Each scene shows the same named points in several views. A view is turned or mirrored, and shifted as a whole, has a little noise and may leave points out.
(in the rows, 100 means zero)

Scene 1
View 1
q_733: [ 96  89 101  93  96  96 100  87 109  83 112  98  99 108 112 103  93 112
  87 102 113  85 109  87 104  96  90  98 120 111  92 108]
q_509: [ 95  87 102  96  94  95  98  93 115  89 114 104 100 113 112 108  92 114
  88 100 114  84  98  82  98 101  88  91 121 107  92 100]
q_457: [106 105 100  88 108 113 101  68  95  86 123  82 108  97 108 103  94  84
  98 107 106 110 110 100 112 101 111 116  77 123 102 126]
q_236: [109 108 104  88 109 116  99  64  92  88 127  82 112  96 105 100  94  84
 100 106 104 114 108 102 112 104 116 115  65 123 106 129]
q_676: [105 100 115  96 102 113  95  77 107  91 119 105 111 108 104  93  93 111
  86 102 111  96  98  93  99 107 102  97  90 111 101 117]
q_953: [100  96  98  90 103 102 102  78 101  83 118  87 101 102 111 106  93  96
  96 105 109  98 113  93 110  97 101 109 100 119  97 117]
q_147: [101  93 121 108  94 115  94  93 124  94 112 122 109 112 104  88  90 121
  69 105 121  73  85  87  82 104  91  86 114 104  96 102]
q_154: [110 113  97  86 112 121 105  59  86  85 129  71 111  88 105 106  94  66
 104 112 104 121 113 107 116  99 121 129  58 133 107 135]
q_445: [ 99  92 108  96  97 104 100  85 111  82 110 103 103 107 110  94  92 116
  78 105 116  78 109  89 101  94  91 100 119 112  92 111]
q_875: [103  99 117 113  92 125  98  95 127  98 119 117 110 106 102  98  93  98
  73 112 126  74  73  87  77 101  93  93 108 110  97  97]
q_19: [101  90 123 105  95 109  89  93 124  99 115 127 111 120 104  91  91 134
  77  96 115  80  80  84  83 114  91  75 111  96  99 101]
q_195: [ 99  95 103  97  99 107 101  83 110  84 114  96 104 101 109 100  91 100
  82 108 117  84 107  91 102  93  96 107 110 118  93 111]
q_23: [102  96 111 105  95 116  97  92 120  97 120 111 107 109 104 102  92 102
  81 106 119  84  82  87  86 105  95  93 104 109  99 100]
View 2
q_953: [ 97  77 109  93 121  88  83 100 123  87 109 105  99 102 103  97  98 106
 109 114 108 102 105  88  97 106  93  88  96  94 112 106]
q_23: [100  99 109  96 114  89  99 108  99 100  99  90  96 102  93 105  84 102
  92  84 109  97 102 116  86  92 102 101  76  92 100 112]
q_445: [101  93 112 100 118  89  85  99 119  99  91  98 103 110 112 102  81 105
 106  96 118 101 104  98  91 104  97  96  96 102 107 108]
q_195: [ 99  90 108  96 117  89  82 102 117  96 101 100 101 107 108 101  85 103
 105 101 112  97 104  98  92 104  98  98  93 100 109 113]
q_509: [101  94 125  98 127  88  95 107 120 108  84  96 106 107 104  98  90 106
 105  91 119 104 103 108  92  94  90  95  88  95  98 106]
q_236: [ 90  66  92  92 110  89  86  97 110  64 136 104  84  93  92 100 103 111
  99 123  92 103 102  76  94 109 102  86  95  88 123  98]
q_154: [ 89  57  83  86 109  88  73  97 111  55 151 109  83  91  89  97 110 109
 104 136  86  95 105  68  97 114 103  88  97  89 131 107]
q_457: [ 93  69  96  91 114  89  82  98 114  71 129 105  90  95  95  99 102 109
 103 122  97 100 104  79  95 108  99  88  96  90 122 102]
q_676: [ 97  89 104 101 111  90 100 100 108  85 106  94  89 100  98 104  86 111
  93  96 106 106 100  96  88 102 104  90  88  91 109  95]
q_19: [103 109 120 107 114  90 117 105 101 105  78  84  94 106  98 109  74 111
  85  69 118 111  99 120  80  91 103  95  78  90  93  91]
q_733: [102  90 120  98 125  88  88 103 125 103  88 100 105 109 110  98  88 106
 109  98 119 105 104 100  94 101  91  93  95  98 104 107]
q_147: [103 109 111 105 109  90 104 105 101 106  82  86  96 108 103 110  69 105
  90  72 119 103 101 117  81  97 105 102  80  98  98 104]
View 3
q_953: [126  94  98 111  99  98 105  91 100 107  92  92 103 102  97  90  79 101
  87  98  96  99 108 109  88  94  93  86 101  86  98  86]
q_23: [ 92 118  93  97 102 102 114  99 102 102  92  96 111 101 111  88  99  92
 102 115  99 104  95 103 109 119  87  79  90  93  89 102]
q_733: [113 103  91  97  92  80 110  90  97 112  91  99 112 112  94  92  95  96
  82 100  97 107 105 109  98 105  82  80  99  88  98  90]
q_676: [107 101 106 113 104 108 101  97 101 103  96  94 115  96  97  91  88 100
  98 108  99 101  88  95 105 105  91  80  95  89  99  99]
q_19: [ 78 122 101  96  94  89 108  98 100 107  99 105 130 106 102  91 112  90
  92 119 101 112  76  95 128 122  78  71  89  98  97 110]
q_445: [110  98  93  94 100  80 111  94  95 110  90  97 116 111  90  93  99  98
  93 103 100 109  97 105 102 111  84  79  97  84  97  92]
q_509: [102 113  90  94  88  81 113  90  98 111  94 100 113 113 101  90 100  91
  79 105  96 107 104 110 104 109  80  78  97  93  95  93]
q_154: [144  78 110 135 119 141  97  98 106  94  92  79  86  81 102  88  50 111
 108  96  94  82 111  98  73  82 112  93 100  79  98  83]
q_195: [116  97  91  97 104  90 113  95  97 107  88  93 107 107  97  91  91 100
  97 102 100 104 103 107  93 107  90  83  97  85  94  90]
q_236: [130  87 112 131 112 130  95  97 104  97  95  87  97  86 100  90  62 107
 102 100  95  89 102  96  86  87 104  89 100  84  99  90]
q_147: [ 86 113  94  89 103  88 114 101  97 105  92  99 124 109  99  91 112  93
 103 116 103 112  83  98 119 127  81  74  90  91  93 105]
q_875: [ 85 119  88  88 108 100 122 103 100 100  88  92 111 104 113  88 108  92
 114 120 103 107  92 102 110 130  87  77  86  93  85 104]
View 4
q_195: [104 107 101  99 101  88  90  96 101 120  92  80 115  88 112  99 102 115
  93  87  96 100  89  99  99 101 103  95 112 100 107  99]
q_733: [109 109 103  89 104  91  97  97 101 115  96  81 113  87 104  94  91 108
  97 100 101  95  82  95  99 102 101  93 107  99 108  96]
q_875: [117 121  89 108  79  77  99 101 100 118 100  92  98  76  94 105 122 114
  90  79  91  98  96  96  91 124  90  90 118 100  87 125]
q_509: [113 114 102  88 100  92 101  98 102 112  99  85 105  82  99  94  94 103
  99 102 102  95  80  92  90 107  94  89 106  98 101 103]
q_676: [102 107 101 107 102  83  95  92 100 104 105  91 106  87 113 105  95 116
  89  78 113  96 101 104  98  99 105 103 113  92  98 118]
q_236: [ 76  90 109 122 113  87  85  79  97 103  93  90 113  95 144 109  96 121
  85  62 112 115 103 111  94  72 113 106 108  88 107 109]
q_457: [ 81  91 108 116 113  89  86  81  99 107  91  87 115  95 140 106  99 119
  89  68 108 114  98 109  94  76 111 103 108  90 109 103]
q_154: [ 65  82 112 130 116  88  77  74  96 108  85  87 118 101 160 111 103 127
  84  52 105 127 103 114  92  62 117 106 110  88 114 101]
q_953: [ 93  98 108 101 109  92  90  89 100 112  91  82 115  92 126 100  92 113
  94  85 103 107  87 101  95  87 105  96 108  94 110  95]
q_23: [109 115  96 109  86  80  99  96  99 110 100  96  97  79 103 105 115 111
  92  79  99 102  95  98  87 113  90  90 112  96  89 125]
q_445: [114 111  98  91 101  87  94 101 102 119  98  80 115  87 101  97  94 114
  94  96 100  92  87  97 104 107 106  97 114 100 105 101]
View 5
q_676: [ 89 106  88  87 100  98  90 102  95 115 103  98  91  95  97  99 101 101
  86 111 101 106  96  97  99  95  89 105  99 103 103  95]
q_154: [107 104  75  53 138 101 112 126 116 114  71  98  94 103  93  85  98 100
  92 101 104 153  84 101  97  96  91  88 112  96 130  65]
q_147: [ 90 102  96 116  78  92  76  86  76 120 115  98 100  94 102 104  99 105
  84 124 108  83  98  97  91  93  86 105  91 115  93 110]
q_953: [102  95  90  75 112 104  92 112  98 114  97  95  86 116 109  96  99 103
  88 114  94 116  95 102  97 103  98  93 103 108 124 103]
q_509: [ 93  93 102  95  93  98  77 102  82 110 112  97  89 112 118 107  98 100
  86 123  97  88 104 100  93 102 101  97  92 115 116 120]
q_457: [101 101  82  61 125 103 104 119 110 113  85  96  88 107  98  91 100 100
  90 104  99 137  90 102  99 100  94  93 108  99 125  81]
q_445: [102  93  94  98  90 104  83  94  86 121 109  92  88 117 110  97 101 110
  86 121  94  96  95 101  95 103  93  97  98 114 111 114]
q_195: [105  94  92  94  99 101  86 102  91 119 100  94  93 115 108  96  99 108
  87 121  98 107  92 102  92 101  95  92  99 113 118 105]
q_733: [ 98  92  98  90  96 104  82 101  88 114 109  93  85 120 116 101 100 105
  87 121  91  97 100 102  97 105  99  97  97 113 117 118]
q_23: [ 92 103  97 106  93  86  80 101  80 113 103 102 105  91 106 107  95  98
  86 123 111  93  99  97  88  91  92 100  92 113 106 103]
q_19: [ 78 107  99 111  77  91  74  89  77 113 123 101  93  87 103 111 100  99
  82 119 105  75 106  94  97  93  89 113  88 111  87 114]
q_875: [ 96 104  97 120  86  83  78  94  74 118 101 102 114  88 104 105  93 101
  86 128 117  90  96  96  81  88  90  97  91 117 103 102]
View 6
q_733: [ 96  90  95 102 101  98  98  99 113  96  81  95 107  93 102 101 102 106
  83  91 103 100  90  87 102  95  89  96  88 102 126  95]
q_445: [ 94  89  95 103 105  96  98  89 109 100  83  92 104  93 101 104 104 100
  89  96 106 106  98  89 102  92  92  95  93  98 123  93]
q_676: [105  95 101  93  98  93 106  92  89  98  84  98 108  89  97 103 100  77
 111  89 106  96  92  96 118  95  87  98  93  96 130  90]
q_875: [ 93  91  93  90 118 101 107  94  90  92  82  88  93  98 121  92 110  85
 112  95 125 106 107 100 111  93 105  94  98  71 102  82]
q_147: [ 96  92  91  91 113 104 100  88  94  93  83  84 100 101 113 105 110  91
  97  98 112 109 110  95  97  95  96 100  97  77 115  79]
q_154: [106  96 120 109  85  73 114 104  96 113  86 126 111  71  76  90  88  68
 132  78 108  82  60  99 157  88  89  84  85 129 136 121]
q_23: [ 97  94  93  88 110 101 108 100  90  90  82  93 100  96 115  93 107  86
 107  89 117 100  98  97 111  96  98  95  96  81 113  85]
q_195: [ 94  89 100 105 103  92 101  94 110 102  84  99 103  90 100  97 103  98
  97  92 110 101  90  90 114  90  95  91  91 102 120  99]
q_236: [107  96 114 102  88  79 112 102  93 108  85 117 112  77  83  93  92  71
 125  79 106  83  67  99 145  91  87  89  86 120 136 111]
q_19: [105  96  88  80 110 108 103  91  82  85  84  80 105 102 115 110 111  83
  97  93 106 103 112  96  92 100  88 108  98  69 123  68]
q_953: [ 99  91 103 105  95  88 105 103 110 101  83 107 110  85  94  95  97  97
  97  84 105  91  77  90 122  91  88  90  86 114 130 105]
q_457: [104  94 111 105  90  81 110 102 100 107  84 115 110  78  86  93  94  79
 116  79 105  85  70  95 139  90  89  88  86 119 133 111]

Which points are out of place in each view (at most two, in the order of its rows)? Write - if all are in place.
view 1 | -
view 2 | q_445
view 3 | -
view 4 | q_23
view 5 | q_457
view 6 | q_147, q_154
